A landscape with many valleys, sampled at points; each row gives a point and its height.
From any point a ball rolls to the lowest of the 3 points nearest to it. It stops when none of these is lower. Distance is the straight distance between rows; heights are no part of it.
Rop (h 2.48): [131 147 133 120 139  72 122 140 145 103 202 125 139]
kun (h 4.45): [112 112  96 146 101 179 138 115 104 152  88 155 131]
zopo (h 1.91): [129 174  34 109  84 169 105 152 188 149 118 117 148]
vave (h 1.00): [129 165  84 106 113 142 120 154 170 130 129 111 139]
nevam (h 1.09): [121 186  58 103  96 153 104 144 189 142 141 118 145]
nirog (h 3.34): [102  87 133 129 112 163 136 100  82 157  94 151 126]
Sogem (h 1.02): [133  76 166 141 137 132 142 102  85 150 103 143 106]
gonug (h 3.00): [144 107 207 136 171  98 140 127 110  99 119 113 113]
kege (h 2.58): [135 126  88 145 104 164 137 138 128 139  92 134 133]
Depum (h 2.90): [ 75  75 145 111 113 167 129  93  56 158  74 129 117]
razu (h 1.40): [142 124 173 131 151 117 139 136 126 105 113 110 118]
Tapor (h 1.99): [136 142  78 134 105 158 127 152 146 136  98 123 131]
sezo (h 1.72): [136 153  61 124  96 162 120 156 160 140 101 118 140]
lage (h 4.91): [139 136 128 124 129 133 133 145 140 123 110 115 126]
kezat (h 1.50): [ 96  65 171 112 129 149 142  93  50 156  96 135 110]
pem (h 1.73): [123 193  67 109 106 129 107 136 190 128 175 135 146]
patov (h 2.49): [123 174  90 110 116 119 115 141 172 125 178 129 144]
teda (h 1.74): [128  60 192 130 150 123 142 100  64 147 110 139 102]
piza (h 2.40): [139  59 203 136 162 112 139 101  71 146 111 134  94]
bobe (h 3.35): [142 138  97 135 117 149 132 149 144 130 101 121 127]
Ramom (h 1.08): [121 146 147 110 142  85 132 145 140 100 176 122 138]
riton (h 2.98): [120 130  68 151  95 178 134 135 127 146  90 149 136]
fitu (h 3.87): [145  68 221 136 177 100 140 106  83 127 112 126  94]
supe (h 3.25): [122 152 126 112 133  89 122 139 153 113 188 127 142]
fivar (h 5.51): [142  88 245 137 185  84 136 111  93  96 125 111 109]
Rego (h 0.48): [146  82 178 145 152 123 140 112  93 141 103 134 104]
nagu (h 4.36): [139 176  79 133 123  90 103 127 179 113 203 139 145]
vimar (h 3.21): [151  83 205 140 168 106 134 113  98 122 106 121 102]
vado (h 1.33): [109  74 160 124 127 150 142  99  69 156 102 144 114]
kebik (h 0.47): [147 116 160 140 149 125 138 131 119 120 101 117 116]
nid (h 2.43): [127 159  25 133  80 178 119 158 162 150  97 132 149]
zinop (h 2.17): [131 136 185 124 156  99 143 142 122  91 136 111 125]
kal (h 3.69): [139 125 106 139 120 150 136 142 135 131  97 125 124]
gan (h 6.87): [132 167 103 131 129  86 109 128 169 117 200 133 143]
bef (h 2.35): [146 101 198 142 162 112 140 124 113 112 107 116 113]
zazag (h 4.53): [140  93 228 138 181  95 137 113 101 102 119 111 109]
Rulab (h 1.85): [ 91  55 186 107 136 140 149  97  40 149  95 127 103]
selu (h 4.55): [ 79  87 132 119 108 173 125  95  70 158  77 140 124]
peli (h 7.98): [138 163 105 137 130  72 104 124 165 107 209 129 140]
rogo (h 3.56): [109 120  82 148  95 183 136 119 112 149  88 154 140]
noken (h 5.40): [131 110 111 145 109 162 138 120 109 148  94 150 125]
kemub (h 1.53): [132 172  56 107  95 160 111 153 177 143 119 112 146]
Fufum (h 2.50): [132 124 202 124 162  87 144 137 114  93 140 113 128]
nik (h 2.82): [127 147 142 107 138 115 135 147 142 107 140 115 139]
mosut (h 3.20): [123 167 104 105 121 130 125 149 163 124 141 110 138]
saraz (h 5.41): [126 161 110 118 131  89 119 133 161 114 196 131 144]
Nubof (h 6.50): [152 174  93 147 129  70  96 121 171  96 204 131 142]
Luv (h 4.67): [133 112 225 131 175  83 146 130 103  82 143 110 123]
topun (h 2.45): [127 165  16 125  77 179 110 162 178 154 108 122 149]
nug (h 5.28): [152 201  53 149 119  88  95 125 192 101 202 144 144]
daduf (h 4.51): [121 164 120 103 128 116 128 144 155 119 159 118 139]
Murob (h 1.46): [143 103 146 146 130 141 139 119 107 138  98 136 113]
ladib (h 3.45): [127 185  82 124 120 105 107 131 181 121 198 139 141]
mit (h 5.82): [ 99 107 109 143  98 177 133 106  97 159  84 155 133]

Where does a ball stop that starts at each point below?
fivar -> kebik
vimar -> kebik
zazag -> kebik
zinop -> kebik
Depum -> Rego
daduf -> Ramom
saraz -> Ramom
nirog -> Rego
